Points, in no order, along strands that fork, close into loops and pass close to each other.
Points whose rows are less than 133 apart are linked; no others are. Some points are linked to none.
poz: [-14 -11  -9  10   2 -40  36  24  10  13   7  50  -7  -5 -11   0   6 -12
 -53 -30   1  32 -25 -51  -6  10 -20  85 -30 -20 -21 -20   6]
sataz: [-31  63  -1 -46 -42   4 -17 -16 -91 -79  19 -12 -22  43  16  14  16  17
  41  38  32 -38   9 -49  58 -39   9 -13  13   9  33  -5 -69]
Pufak: [ 19 -21  19 -38  -5 -57  -8  18 -13  -1 -14  58  37  17  -4  22 -17   2
  -9   7 -26  13  15 -28  19 -20  -7  -5   7  26 -28  -9  -5]
kidi: [ -4  35 -20 -50 -30  -8 -13  -5 -93 -68  20 -15  -4  16  18 -12 -24 -17
  30  51   3 -55  21 -10  44 -64  35 -37  36  21  34 -10 -44]
pes: [-11   6 -77 -48  19   4  39  83  48  42  28  13  20 -52 -46 -27 -20  12
 -25  -9  25  29  26  10  -5 -58 -14  11 -36  13 -56   6  -1]
ritot: [-39  45  -9  57  16  13   7  -5   4   9  14  11 -13 -36  10 -41   2   7
   0 -15  67 -40 -12  28  18  23  -6  -2  19  21   9  13 -30]
kedo: [ 56   2 -11 -51 -13  34 -25  29  -5  -1  17   3  35 -28 -55 -22   6   8
  -4 -11 -19  19   1   2 -25 -89  21  12 -14  -1  20 -33  -3]
vetad: [ 27 -26  27  38  21  30 -30 -24 -24  49 -29  -2  -2  17 -12  -2  48   2
  40  -3  21  -2 -34  19 -26  17  -9 -15  30 -11  31 -16  31]
Keti: [ 57   3 -53  13  16  15  25 -13  11  11  31  11 -35  32  16 -47  34   8
  12  25   1 -30  -8  24 -20  -3 -40 -64   7  25  -9  17 -17]
reso: [ 41 -23  35  45  27  68 -41 -38 -38  30 -31 -29  13   5 -17  -6  61  22
  40 -12   8  -5 -20  24 -28  20 -13  11  10 -39  59 -18  38]
dobun: [ 86 -22   5 -26  12  56 -42 -12 -10  12   1 -26   4  19  -1 -15  13 -17
  42  29 -30 -12  -9  32 -22 -48   0 -44  28  -2  30  -8   9]
Mulen: [ -5  19   8 -17 -27  40  -1 -27 -77 -37  37  23 -53  47   5 -27  60  61
  33  15  22  -5 -35 -42 -13 -22  -7  28   7  -4  31 -45 -29]
Degi: [-80 -15  56   7  39  18  10   1 -39  -2 -14 -45   8 -32  20  20 -24  12
  62   3  30 -50  38  38  70  38 -24 -12  55  15 -15  38  -8]
getiv: [ 27   4 -10  56 -17  56  34 -38 -15 -16  18  -5   9  14 -13 -47  19  42
 -37  -9 -24   3 -13  12 -69  35 -72  10 -23 -42  10  23  -8]
Fufu: [ 33 -42  64  12  14 110 -37 -18 -42   6 -24 -43   2 -32 -39 -28  49  10
  41 -24 -21   0 -19  41 -30   2   6  31  -5 -66  66 -10  55]
gitut: [ 31  -3  30  14   1  74 -20 -39 -67 -29  -7 -34 -13  76   4   4  70  42
  79  45  20   0 -26 -17  -9  -1 -22 -36  31 -23  25 -32   5]
Vapof: [-48  58   4  10  -7  -9 -42  19  31  -1   0  32  55 -59 -43 -50   0  -1
 -32 -33  45   8  -8  25  29 -35  50  59 -58  -1  23   8  23]
ludo: [ 89 -26   6 -18   8  12 -54  -3  49  56  -7 -26   6   9 -11  -2   3 -41
  40  22 -27  -3   3  46 -25 -27  11 -39  17   3  15  -2  38]
lagin: [-69  48  22 -47 -10 -32 -37  23  -3  -8  20  46  26 -10 -14  -6 -39 -11
   5  -1  42 -51  23  31  89 -34 -19  -8 -21  60  17  27 -26]
tutiv: [  1  -4 -50 -42   9 -45  23  44  72  43  -8  31  33  -5 -34  37  19  21
 -50  16  33  39  -1 -19  -7 -23  12  14 -63  21 -60 -14 -23]
naze: [ 84   3  18 -34  -9  55 -39   0 -16   8  -4 -18  29   8 -41 -23  26   8
  29   9 -42  21   1  31 -28 -74  21 -16   3 -11  32 -26   5]
linek: [ 45 -11  33 -13  19  40 -67  12  71  69 -29 -45  -7 -28 -10 -11   0 -27
  71  25  -7   9  -9  47 -16 -30  46 -24  19  -6  40   1  40]
Zin: [  5   7  23 -32 -38  61 -22 -14 -72 -40  21 -30  -9 -49 -36 -36  19  -2
 -10 -37 -24 -14 -12   1 -17 -80  52  67 -11 -21  82 -50   6]
fir: [ 62  13  10   5  -9  48 -23 -41 -62 -32  -1 -35  11  88  11  -6  50  24
  67  47  -9  15   4 -12   6 -37  -5 -45  30 -27  41 -23  -2]
moz: [ 14  27  13  18 -19  11 -21 -25 -21 -27 -16 -24  26 -27  19  -5  -7   6
   5  23 -12 -12  30 -13  -3 -11  -8  13  11  -1  51  23 -21]
ruf: [ 36  36 -34  71 -16  36  26 -26 -20   4  26   5  15  17 -15 -55  33  41
 -46 -15  -2   5   0  12 -45   1 -41   1 -23 -12  39   3 -11]
pir: [ 16  18  30  13   1 -25 -25 -43 -16 -16 -41 -32  37 -10  44  20 -18  -3
  -5  24 -14 -12  45  -2  22  21  10 -42  19  19  44  36 -18]
toge: [ 15 -27  19   5  18  -3 -12 -21  35   5 -20  -3  -8  10  35  26 -27  19
  29  21 -42   6  36  26  -7  44 -44 -76  24  14 -18  45  18]
Soni: [-40 -14  -7  24  14 -28   4 -24 -45  21  -8 -17   2 -10  52  47   5 -29
   8 -36  45 -40   9   9  44  76  56 -12  69  36 -27 -19   6]
pak: [ 33   7  -1   9 -13  49  -3 -61 -72 -61  -1 -49   3  79  41  15  16  31
  30  51 -38  -6  29  -9 -28  34 -57 -71   6 -29  13  27  -1]
Livez: [-10  16 -26  -7  59 -53  64  21  76  29   3  15  48  21 -26 -15 -38 -10
 -40  -2 -20  78  35   8  18 -14 -28  -5 -44 -19 -42  21  54]
maki: [  2  -2  19 -62  -2 -34 -25  25  21 -10  19  -2  25 -21  16 -16 -78 -55
  23  19 -33 -22   5  27  38 -58  30  -6   5  53  -6 -23  10]
mipag: [ 18  19 -72   4  -4 -21  14  33  88  30  25 -37  33 -52   2 -35 -24 -29
 -39   2   5   9  17  14 -40 -44  26  35 -57  34  -7   9  33]
fiva: [-76  47 -11 -71  -8 -35 -22  56  54  -4  30  13  57 -37 -33 -18 -83 -14
  -6  11  25  12  14  44  50 -70  22  48 -54  39   2  21  31]
tob: [ 31  33 -23 -12 -33  -6 -28 -18  -8 -28  16  15 -30  40   4  32  60  23
   8  28  29   1 -11 -49 -21 -47  32  -5   4   2   1 -17 -57]
kot: [-18 -17  10  59   4 -46  54  20  72  61 -16  55 -46  46 -50  16  10   2
 -37  -8   0  58 -68 -28   3  37 -17  -2 -34 -47 -38  -4  27]
Bevo: [-36   3   1  26  52  32  -2   3  28  52  21 -54 -14 -48  44 -12 -11 -18
  74   1  59 -20  10  55  24  34  16  -9  68  11   0  14  31]
zevik: [ 50 -49 -30  25  22  36  35  10  14  38  30  23  -1  16 -46 -58  51  -6
 -29 -26 -19  16 -31  21 -38 -13 -62   9 -33 -31 -27   1  41]
gon: [  4 -22  46   6  35  57 -48   6  43  58 -11 -61   9 -42  -4 -17  -5 -42
  68 -13   3  11  -6  68  20 -17  49   5  34 -22  37 -11  50]
pafo: [ 10  16 -39 -63 -20 -26  -5  29   8 -15  24   4  41 -28  -3 -17 -45 -15
 -18  26  -9 -20  25  13   9 -70  12  -1  -9  56   0  -6 -16]
nitu: [ -6   8  68 -30 -25  29 -51  10  23 -12 -28 -36  12 -63 -17  -9 -18 -44
  23 -13 -25  -3 -10  24  16 -57  82  50 -11  -1  53 -30   0]
sirof: [-72  -6  54 -18  45  18  -7  23 -16   0  -3  11 -11 -26   9  -1 -27  -5
  72 -14  41 -18   3  40  66   7 -16  21  42   1 -29   7  -3]
piveg: [   8    4   20   -3  -18   49  -13  -29 -100  -42   24  -30   -7  -22
   11  -49   17   -8    4  -22  -20  -19  -14   -5  -19  -53   -2   61
   11  -24   76  -42   11]
Gimi: [ 32 -35 -37   2  -5 -72  23   5  28  10 -10  37 -11  38  10  36   0 -20
 -56  -3 -50   6  16 -31   8  42   6 -53 -21  36 -52   3   4]
Duz: [  40  -19  -19   -6    7   15  -19  -38  -10   -3   -3  -53  -15   22
   49   -6   -8    6   46   33  -27  -34   46   32  -12   51  -28 -101
   46   13    1   54   15]
Keve: [-17  13 -45 -20  -3 -69  21  25  72  36 -11  21  51   3 -13  37  -6  34
 -72  18  44  37  19 -21  -6   5  24  -9 -79  38 -53   1 -39]
tikat: [ -6 -46 -17  69 -17 -35  14 -21   9   8 -34   9 -68  31  20  74 -11 -33
 -33  -6 -26  -4 -39 -28 -38 101  -3 -44  21 -12  -8  -3   0]
fosu: [-27   1  13  37 -35 -49  35 -18 -24 -39  10  31 -26  41  36  26 -48  18
 -73 -37 -39  -6 -13 -10  26  99  11 -50  16  29   2  -5 -36]
san: [-42  41   2  39   0   8   3 -16 -38 -15  13  13  -4 -15  25 -40  -2  21
 -11  -6  51 -53  -2  21  35  29 -12 -41  27  35  20  13 -51]
Napo: [-16   0 -25 -15  -4  22  10 -12 -54 -49  17 -12 -46  10  39 -30 -16  24
  42  22  -9 -66  21  16  11  42 -17 -92  42  45 -38  29 -32]
ruk: [-65  -3  80 -24  26  41 -11  28 -35 -16  -9 -27  12 -59 -26  -3 -34 -17
  59 -11   5 -25   8  43  74 -31  -2  37  25  -6  31  -9  12]
Malud: [ -3  21   7  18   0  62 -20 -19 -57 -42  -3 -54   1 -38  17 -34  21   8
  38  27  12 -52  13  13  12 -29  12  -7  26 -11  58   8 -23]
riki: [ 11  41 -22  41 -17  -4  25   6   6  10  14  41  35 -17 -39 -52  26  39
 -48 -29  18  16   2   0  -9 -20 -18   8 -32   0  17   9  -6]
zaf: [ 28   3  55 -38 -22  71 -48  44  15  -1 -28 -20  10 -61 -66  -8  21  39
  39  -4 -37  11  15  15 -15 -41  35  27 -23 -43  37  22  -6]
nul: [-54  27  -8  27  33  20   0  11  19  20  31 -23 -27 -67  36 -46  -9 -29
  30 -13  70 -29  -1  41  22  20   7  16  39  30   0  16   6]
riru: [ 45  -7   6 -22 -39  53 -47 -17  15  -8  -3 -52 -12 -56  -3   2   0 -21
  24  13 -26  -2  -2   2 -62 -61  36  26   3 -29  47   4 -13]
roluz: [-32  31 -32 -22  41 -61  44  36  66  10   6  15  81  -3 -28 -14 -52  -4
 -43   7   7  58  36  27  32 -39  -3   7 -57  24 -32  14  57]
lukoz: [-70  33  27  37  55   5 -20  16  53   7 -20 -20   7 -53  12 -20  -3 -35
  39 -37  60  21  -6  26  32  -5  57  56   7 -37  10   8  39]
rufef: [-66  26  23  25  75 -18  26  14  51   0  -8  28  -8   9   0 -25 -33 -30
  23 -16  21  36  -2  33  37  14  -5  10  19 -37 -22  23  28]
Zuf: [-34 -40  10  40 -13  -2  -9 -13   9   5 -22  -1 -79  -8  26  86 -12 -19
  10  -5   3  -9 -20 -21 -31  77  -4  -4  33 -16 -38  20 -11]
sadem: [ 13 -20  65 -12  -3 -12 -11  18 -16  28 -27  63  21  13 -44   0   5  52
   1 -19 -27  42  -8 -31  -6   0 -44  50  -2 -26 -10  -1  11]
Zudef: [-34  22 -12  12 -18 -99  28   7  80  11  -6  20  36  17   1  46 -40  18
 -81   4  10  45   4 -17   3  29  22   4 -67  25 -44   9 -20]
tobiv: [ 11   6 -15  40   6 -44  13  -3  98  44 -21  27   5  16 -17  18  -5   1
 -32  12  -7  45   1  -5 -19  20  -4 -28 -20   3 -15  21   9]
tosa: [-61 -28  11  30  30 -18  32 -14 -34  18   0 -19  -7  -6  34  71  -6 -17
  41 -22  39 -21  12  29  36  97  30  -9  89  11 -52   4   8]
sal: [ 23  -2   1  57  -3  11 -13 -60 -79  -5 -16 -55   3  50  55  29  25   3
  10  14   3 -22  15 -12 -18  57   1 -34  44 -14  56   6  -7]
rided: [ -9  26  43 -45 -15  26 -48  40  39   1 -30   5  27 -63 -64   7  -4  28
  21 -17  -2  15  17   8   1 -39  30  51 -41 -28  13  37  -5]
vuz: [-47 -30   5  57  -9  14   9 -18   5  -1  -3   5 -67 -19  33  44   3   0
   3  -6  26 -18 -43  -9 -46  71 -23  19  21 -25 -32  -5 -24]
peb: [  41    4  -14  -10   -1   18  -13  -51  -59  -46  -14  -66   -4   66
   56   13   18   13   42   46  -21  -23   40   13   -3   41   -6 -116
   48  -12   26   40    0]
Rinur: [ 26 -17  73 -15  -7 102 -49  15 -10   2 -42 -27   0 -50 -59 -16  31  20
  46 -14 -30   9  -7  17 -10 -28  44  25  -7 -51  58  -8  11]
keki: [ 18 -12 -50  -8 -34 -30  68   6 -27  10  28  42 -36  41 -19  16  29  36
 -66  -3  -3  13 -21 -71 -33  10 -21  37 -32   8 -11 -45 -46]
toved: [ 29   2  19  35  -7 -27  -3 -58 -32 -15 -37 -16  17  31  49  37 -11  14
 -22   3 -27  -3  36 -15   4  53  -1 -67  25   5  33  22 -12]
mab: [-63  43  35 -18  14   8 -51  24  22  -4  -1  16  21 -64 -27 -36  -1 -28
  -1 -46  57 -10 -32  28  55 -46  75  70 -39  -1  33 -19  30]
Mure: [ 33  14  19  -6 -34  71 -34 -29 -18 -39 -17 -59 -30 -26   1  24  35  15
  45  26 -18  -3 -11 -20 -50 -49  26  36   8 -40  59  -1 -24]
tof: [ 33  19  36 -52 -36  53 -13   0 -71 -55  -2 -21   3  38 -32  12  26  62
  56  38 -36   0   6 -27   3 -64  -7  19   0 -26  44 -26 -41]
depop: [ 76 -22 -47  30 -16   2   3 -46 -10   5   0 -21 -18  46   8  49  35 -15
 -38  26 -32  12  -9 -38 -85  13 -20   8 -18 -29  27  -4  -4]
sol: [ 31 -63 -15  36   0  -9  41 -22   9  50   6  41 -92  37 -28   5  59 -20
 -43 -19   6  14 -75 -54 -29  22 -37  28 -12 -14 -10 -29  33]
bega: [  6  -5  -5  33   7 -45  16  31  84  59 -28  42   5  13 -55  20  18  10
 -50  -4   6  65 -22 -13 -15   9 -10  -2 -36 -35 -42  15  19]
sep: [-55 -43  49  20  26  14  35 -12 -47  14 -10 -50  20 -11  18  65  -9  14
  67 -11  27 -27  24  17  49  84  -3 -14  67  11 -43   7  -8]
Lum: [ -4 -45  24  22  68 -20  -5   4  14  19 -15   4 -13  21  32  28  -6 -71
  32 -20   9  20 -21  15  18  27   9  15  24 -28 -16 -21  70]
nerer: [ -4   6  16  -7 -23  90  -8 -23 -82 -60  32 -17 -36  40  12 -34  68  60
  64  23  18 -18 -38 -18 -15 -18 -24  18  10 -18  21 -36 -10]
Gapom: [ 51 -25 -72  12 -12 -31  31   2  45  17  -1 -17  15   1   0  28  20 -34
 -73   8 -14  20   9 -36 -50  -5   0  10 -50   6 -21 -12   8]
tetuz: [ 19 -49 -18 -29  -4 -18   5  -4 -54 -52   9  21 -21  25  43   9 -21 -15
   5   1 -67 -35  21 -18  -8  37 -36 -32  34  20 -43  -1  -1]
dem: [ 16  15 -77 -56   8   8  44  46 -29  17  14  25  47  -3 -43   2   8  45
 -46  -9  11  17  22 -27 -21 -68 -24  -5 -19  17 -17 -37 -31]
Kopub: [-49  22  15  -4 -30 -87   3  -7  71  -5  -6  31   8  19  20  65 -49   8
 -66 -10   4  24  12 -10  19  57  24 -24 -44  28 -31  26 -37]
Buf: [ 27  -5   7 -43 -31  54 -11  21 -45  -9  22  15   6 -45 -60 -28  23  21
 -13 -44 -32   7  -7  -6 -33 -72  26  56 -25 -28  33 -36  22]
siga: [ 51  31 -44  37   0  29  17 -21 -26  -9  31   7   4  33  -4 -52  46  26
  -1  19  18  -5  -3  18 -18 -19 -22 -41   6   4  14   4 -17]
boni: [  -9   12  -25  -25  -23   -3   -6  -35  -86  -82  -21  -41  -27   61
   55   20    7   16   18   14  -33  -24   27  -19   10   56   20 -101
   56   15    1   32  -19]
vor: [  -1  -16   -1   20  -43  -61   70   -6  -12  -12   17   39  -22   65
    4   43  -47   38 -104  -34  -64   18   -4  -29   10   79  -16  -49
   -8   29   -5   -6  -32]
bipiz: [ 15  10   2  19  10 -17 -25   5  92  37 -26  14  22 -19   2  10  -7   2
   8  11   3  31  16   7 -24  -5  10  -9  -2   4   0  39  16]
Vil: [ 69   1  29 -32 -38  51 -33 -18 -40 -29  -4 -32 -10  65 -15  27  43  22
  68  42 -24  21  -4 -32 -12 -78  32 -24  22 -32  46 -32 -14]
mil: [  -1  -33   -4  -13  -14    0   -1  -26 -106  -58   -8    8  -32   55
   44   13    2   12   20   -5  -42  -33    3  -44   -6   63  -15  -52
   44   26  -19  -14  -12]
Modo: [  1   3 -55 -61  11  21  25  77   7  45  12  20  45 -48 -64  -3   9  52
 -40 -19  20  32  10 -10 -25 -60 -12  15 -41 -18 -33 -10 -19]
zir: [-10 -20  27  10  46  57 -22   5   6  70   1 -90  10 -58  13  -4  16 -23
  88  -2  37 -23   4  66  16  11  42  -2  66   0  15   4  39]
Pozim: [-14 -10  52   8  26  33 -22  11  -8  -2 -20   6  10 -41  -8 -24   3 -24
  23 -36 -16  18 -15  26   9 -23   2  62   8 -35  22  -6  49]
niden: [ 12  -1  21  35  15  -4 -40  -1  42  39 -29  10   2 -20  -5   2  23   8
  24   4  21  15 -12  11 -14  -2  13  -3  11  -7  19  10   8]
des: [ 29 -24 -27 -10   6   8 -16  11  66  25  25   1 -10 -37 -10 -19   8 -58
 -13 -22 -12  25 -26  10 -32 -60  31  49 -22 -12  -8 -24  45]
nin: [ 14 -41  27  -3  43 -12 -26  -2  -5  16 -20 -18  11  -2  50  25 -24 -55
  53  -7 -19 -14  11  27  26  26  23 -20  54  11  -7 -14  47]
Tapor: [-32  58   1  -5 -31 -12 -13 -28 -84 -56  10   0 -35  48  23   9  22  36
  24  14  45 -38   8 -43  36  14   8 -12  16  14  35  -8 -73]
benez: [ 21  -1  53 -24 -19  15 -23   5 -43  -3 -26  35   5  20 -32  10  34  63
   9  -3 -13  18 -11 -42  -7 -13 -31  37   2 -13  24 -14 -22]
Bava: [ 93  -6 -77   8 -13 -10   9 -23   3  16   8 -26  24  38  -2  25  33 -19
 -46  23 -26   8  20 -17 -84 -22 -19  -6 -24 -15  16 -11  -3]
noluv: [ 45 -21 -49  48 -40   5   9 -53 -35 -10  12 -19 -46  80  18  31  49  -1
 -23  21 -16  -2 -21 -43 -78  44 -29 -16  -5 -32  21 -23  -1]
taf: [  3 -46   5  55  -3 -36  48  -8  31  67  -5  51 -67  49 -47  19  36 -16
 -44  -5   7  21 -91 -47 -13  53 -27   4 -21 -30 -14 -32  35]
poro: [-29  14  13  38 -14 -17  22 -12 -16 -14   3   6 -33  11  44  10 -26  21
 -17  -9  11 -29   3  13   7  77  -1 -64  29  31  -7  22 -50]
fis: [-34  44  26   1 -28  -2 -36  14  61   7 -22  17  16 -54 -36  23  -6  36
 -11 -22  16  20  14 -18 -16   9  10  59 -41 -39  -1  49 -34]
lizu: [-48  30   9  19 -26 -65 -29 -24  14 -20 -23 -15  -7 -16  64  44 -30 -23
 -26   3  31 -30   4 -27  11  53  46   1  -6  30  -1  15 -40]
dat: [ 17 -44 -28 -31   1 -17  17  18  -3 -37  14  23 -23  -2  22  14 -41 -23
  10   3 -56 -21  30   0   4  11 -36 -42  12  27 -60  25  18]
zutem: [  3 -16  38 -12  -1  18 -13 -12 -66  -3  -8  24 -32  14  -3 -12  36  31
  27  -3   4 -11 -27 -38 -11   0 -16  39  24  -1  21 -33 -15]
vol: [-44  11  76 -23  13  22 -52  22   7   7 -36 -24  32 -67 -21  -8 -11 -29
  32 -38  21  -2 -22  27  59 -45  84  67 -19 -10  46 -32  13]
Vuve: [-46  -1 -32 -22  21 -77  54  28  62   2  19  55 -27  33  -7   3 -10 -39
 -35 -11  26   8 -16 -24  56   4  14  33 -59  24 -82  -3  -1]
Vumoz: [ 22   8 -50   3 -33 -25  44  -6 -29 -21  25  36 -38  57  -3  16  28  38
 -42   6 -12  -4 -16 -51 -28  19  -5 -16  -7  23 -11 -20 -53]
novab: [ 13 -38  21 -16  15  23 -32 -12 -31   5 -10 -61   4 -38  55   6 -30 -58
  45  11 -14 -46  13  25  15  -3  26  -6  54  11  17  -9   5]
per: [ 28 -47 -41  -5 -14  -9  55  -8 -11  22  24  39 -67  14 -23 -12  72   2
 -50 -15  -1   8 -56 -57 -41 -10 -26  52 -28  -7 -10 -51   4]
Navo: [ 31 -22  16   4 -17  66  11 -52 -57 -61  -8 -42  26  46  35 -17   5  28
  27  42 -40 -29  15   3 -45  36 -89 -27   5 -24   3   7   5]
zud: [ 24  16  -1 -52 -35  18 -23 -15 -58 -60   8 -68   1  -2  40 -20 -33 -42
  36  53 -20 -56  14   4  25 -62  44 -29  45   8  34 -18 -30]
zope: [ 21 -21 -65  10  19   9  64  24  35  14  30   2  16 -21 -13 -36 -33 -20
 -27  -7 -36  19  27  22 -22 -18 -62   5 -26 -14 -41  28  31]
betes: [  28  -23   25  -49  -13   47  -29  -11  -45   -8   -4 -110   -7  -29
   33   -6  -31  -52   50   37  -21  -49   12   33   28  -33   49  -31
   53   -2   44  -19  -15]
doke: [ 48 -26 -74  -3  16  43  47  31  10  31  42   1   4 -35 -45 -66  24  -9
 -35 -22 -24   9   8  35 -45 -47 -39  14 -37 -25 -23   8  45]
Midoz: [ 24 -44 -22 -14   4 -29  18   6  34 -10  -1  16 -11  12  29  17 -50 -11
  11   5 -62  11  42  15  -8  33 -35 -82  21  20 -43  53  25]
tabaf: [-36  -4  47  33  46 -10   9   4   3   1 -14  43   1  17  -4   1 -20  11
  12 -16   3  40 -16   1  28  36 -42  20  22 -33 -35  13  27]
Gomod: [ 14 -24 -43  17  40 -19  66  19  65  25  12   3  17   9 -17  -7 -22 -31
 -37 -11 -27  49  13  14 -13  -3 -46  17 -30 -36 -57  32  45]
gubo: [-46   8  14 -30   6 -49 -26   0 -19 -13  -6  27 -13   0  41  14 -19  -7
  11 -11  28 -57  16  -8  65  24  18 -38  33  53 -16  -2 -31]
mifus: [-88  54  19 -62  -2 -24 -34  48  26  -1  17  43  43 -23 -55 -18 -61 -21
   2  -5  38 -22  17  45  66 -69   5  39 -37  35  17  34   3]
gafes: [ 21   2  22 -27 -33  13 -44  -1  15 -20 -12 -56  37 -65   1  -5 -42 -44
  -2  13 -34  -4  16   3 -12 -65  45  47  -8   6  41  -5  -1]
diro: [-27 -19  58  17  24 -26  23  21   9  20 -15  54 -11  38 -32  -7  -7  32
  -6 -28 -18  61 -33 -12   8  40 -49  29   6 -60 -41  11  26]
Sobas: [-22 -47   7  43   5  22   0 -17   0   1   2  18 -61 -16  10  -4  22  -5
  -7 -20  14   2 -49 -14 -49  36 -37  38   9 -31 -22  -4  14]
tep: [  9  27 -41   6 -37   0  23  -8 -28 -34  35  35 -49  77 -13  22  45  51
  -4  26  20   4 -13 -48 -27  -5 -10 -33  -6   4 -21 -18 -72]
Godup: [ 23 -36 -23  45 -20 -34   3 -36 -35  -6 -13  13 -45  55  28  37  11 -10
 -44  -7 -33 -11 -23 -35 -38  78   5 -25  19   1  21 -30  -5]
big: [   8    4    0   31   -2   45   13  -64  -86  -19  -11 -106   16   -3
   60   17   35  -15   32   25   30  -47   21   -4   -1   38   15  -11
   54  -26   62    3  -17]
Mebu: [  6 -20  19  -7 -15 -51  16  12 -20  15  -6  55   8  18 -18  -3  -5  19
 -37 -21 -25  41  -6 -55  -9  10 -25  83  -7  -6   7 -27  29]
Nama: [-47  24  33  55  -3 -44 -19 -27  34 -10 -27  -8  17 -32  52  33 -33 -19
 -23   1  34   2   9  -6  25  48  30  15   1  14   8  15 -14]
Tobop: [-58  25 -33 -63  23 -53  25  62  52   3  27  28  60 -13 -29  -9 -71 -12
 -26  12   4  37  33  26  41 -58  -9   7 -43  44 -42   6  44]
lugi: [-74  51  11 -19 -15 -13 -19  -7 -35 -25  19  23  -3 -24  18 -12 -33   0
  13   3  47 -74  18  19  61  -3 -10 -10  12  41  18  24 -53]
vube: [-20 -14  78   6   9  57 -17   1 -62 -19 -27 -26  13 -43 -18 -17  -9  -1
  34 -15 -17 -21  -1   7  31 -10 -29  51  10 -17  46  -8  20]
soli: [-31   1  13 -12  12 -40 -23  -3 -61  -5 -11   1   6  -3  52  33   5 -32
   9 -19  35 -52   7 -18  61  44  69 -26  51  54   5 -32 -21]
Mul: [ -3  -5  50 -75 -15 -15 -36  43  36  -9  -1  15  19 -22 -21   8 -58 -46
  25 -10 -17  18  -8  16  22 -69  44  50  -6  11 -27 -35   3]
zuvo: [  6  28  -8  36  -1  52  -6 -51 -68 -37   0 -88  -7  19  44 -17  52   5
  52  32  56 -38   6   2  15  -5  24 -26  53 -17  51   1 -26]
pameb: [-28  27 -46  -7  11 -45  59  29  81  24  32  23  -9 -10  -4 -34 -41  -2
 -35  -5   4  15  22  10  31  10 -25 -28 -32  29 -59  38  -2]
Bivu: [-68  53  41  40  17 -25 -31   4  59  15 -34  -3  26 -34  23   9 -14 -13
   2 -14  55   9  12   2  36  22  38  46 -17  -5  21  25  -2]
numap: [-11  45 -23  21  -1 -18   1  24  46  11   2  39  51 -31 -35 -48  16  15
 -52 -28  36  19  -9   6  -5 -20  19  39 -49   8   9   8   8]
bepu: [ 49 -42   3  23  18  62 -11  -9  -6  18  12  10  20  -3 -24 -52  36  -5
   2 -24 -25  13 -27  40 -43   3 -62  15 -21 -41  -5   3  64]
Vigar: [-56  41 -15  12  56 -38  24  28  96   8  15  17 -18   4   3 -44 -53 -14
  11   6  21  34  20  31  30   9  -1  -7  -6   2 -40  41  28]
robi: [ 10 -16  23  44 -15  71  14 -46 -33 -34   2 -24  13  16  22 -27   2  40
   3  21 -36 -19  -8   9 -63  56 -87 -10  -3 -30   3   7  14]
bikog: [  8  17 -65 -39  -2 -31  50  34 -24   8  27  38  23   0 -34  -2  -2  19
 -54  -6   4  -8  22 -27   3 -35 -32 -11 -36  38 -34 -18 -28]
Pari: [ 24 -13 -37  15 -31 -63  42  -6  24  -8  -1  28 -16  66  -7  29  -5  14
 -76  -8 -50   6   7 -22   3  64   8 -91 -11  50 -23  -2 -33]
vok: [-16  -4  36 -47  24 -36 -24  34  23  -4 -10  49  26  -7 -25   7 -30  -7
   6 -10  -5  29  -3  -7  38 -42   2  52  -9  -5 -38  -6  18]
pigen: [-13 -19 -11   5   8  17  18  11  -2 -17  34  29 -52   2  35 -41 -13  16
  35   9  17 -46  -6  35  16  37 -38 -75  28  38 -63  19 -20]
Mus: [ 40 -16 -10 -17 -10 -55 -10  -6   4  -6 -20  35  18  29  15  36   0  -3
 -23  20 -40   4  14 -34  -7   8   8 -22  -1  34 -16 -11  -5]
rab: [ -9   6  -5 -17 -11 -34   6  40  56  43 -23  51  22  -4 -59  43  18  36
 -41 -10  15  57 -19 -30 -18  -4   1  35 -43 -35 -40  13 -11]
davo: [-23   3 -16   6 -10 -74  25   8  36   2  -4  45   9   0  -7   8   9 -14
 -74 -11  15  36 -30 -53 -11  10  15  80 -72   7 -33 -28  -3]
Zibeb: [ 24 -16 -41  17   8   8  42  13  49  30  29  33 -58  11  -1 -49  12  10
   4   8   9 -27  -8  24   0  11 -31 -54   1  39 -50  10 -16]
nid: [ 33  -2 -63  19  -6 -28  12  11  76  25   8  -3   2 -29   1  -9   8 -46
 -37  -2   2  21  -3   2 -40 -32  12  35 -47  -3 -19  -5  26]
sotim: [-35  24 -10  -4 -44 -69 -14 -17  51 -20 -18   6 -20   4  48  61 -34  -2
 -47   0   5  -9  16 -22  -8  59  37 -35 -21  32 -21  32 -55]
Gof: [-36  27  12 -13 -20 -28  -2  37  34  19   4  54  23  -6 -48  25  -9  49
 -50 -30  21  35  -1 -25  -6   9 -32  46 -41 -43 -30  34 -43]
tud: [  5  12 -88 -45 -10 -52  25  38  45  14  31 -32  43 -40  17 -19 -50 -25
 -46  31   5  -4  32   0 -13 -40  15   5 -52  70 -23   1   9]
senug: [-31  12 -71  -9  -3 -54  72  39  36  14  34  26   8 -13 -29  -5 -34   4
 -79  -4  14  16  19  -4  25  -5 -34  -5 -43  33 -62   4 -21]
sibi: [  7 -31  30 -10   8  31 -28   1   9   3   3   2 -10 -46  -3 -25   2 -42
  10 -27 -18   8 -27  12 -17 -48  14  51   4 -16  -4 -27  36]
paka: [-44   1  16  40 104 -24  24   4  34  22 -13  12  -9  28  15 -12   3 -55
  26 -25  38  35 -27  25  33  17  21  15  30 -40 -26 -12  60]

How many points has the smallest loop of links through each point below? Write - if it is on no loop.
Vapof: -
reso: 13
moz: 7
Duz: 8

A piece is all that can be reached along the links. How many separate loops has the piece of each point below (a circle has one, a figure eight two, a Y none), and how many tips (points with one link)?
benez: loops 0, tips 4
Buf: loops 1, tips 3
sotim: loops 1, tips 2
Vapof: loops 1, tips 2
zuvo: loops 1, tips 0

Name the points in between on the shortest way along the links from the first point to the second, in order.
taf / lizu: kot bega rab tutiv Keve Zudef Kopub sotim
poro / Mul: fosu vor Pari Gimi Mus Pufak vok
dobun / sep: ludo linek gon zir Bevo nul ritot san lugi gubo soli Soni tosa
ruf / riru: riki numap Vapof mab vol nitu gafes
mil / Zibeb: boni peb pak Navo robi getiv ruf siga Keti
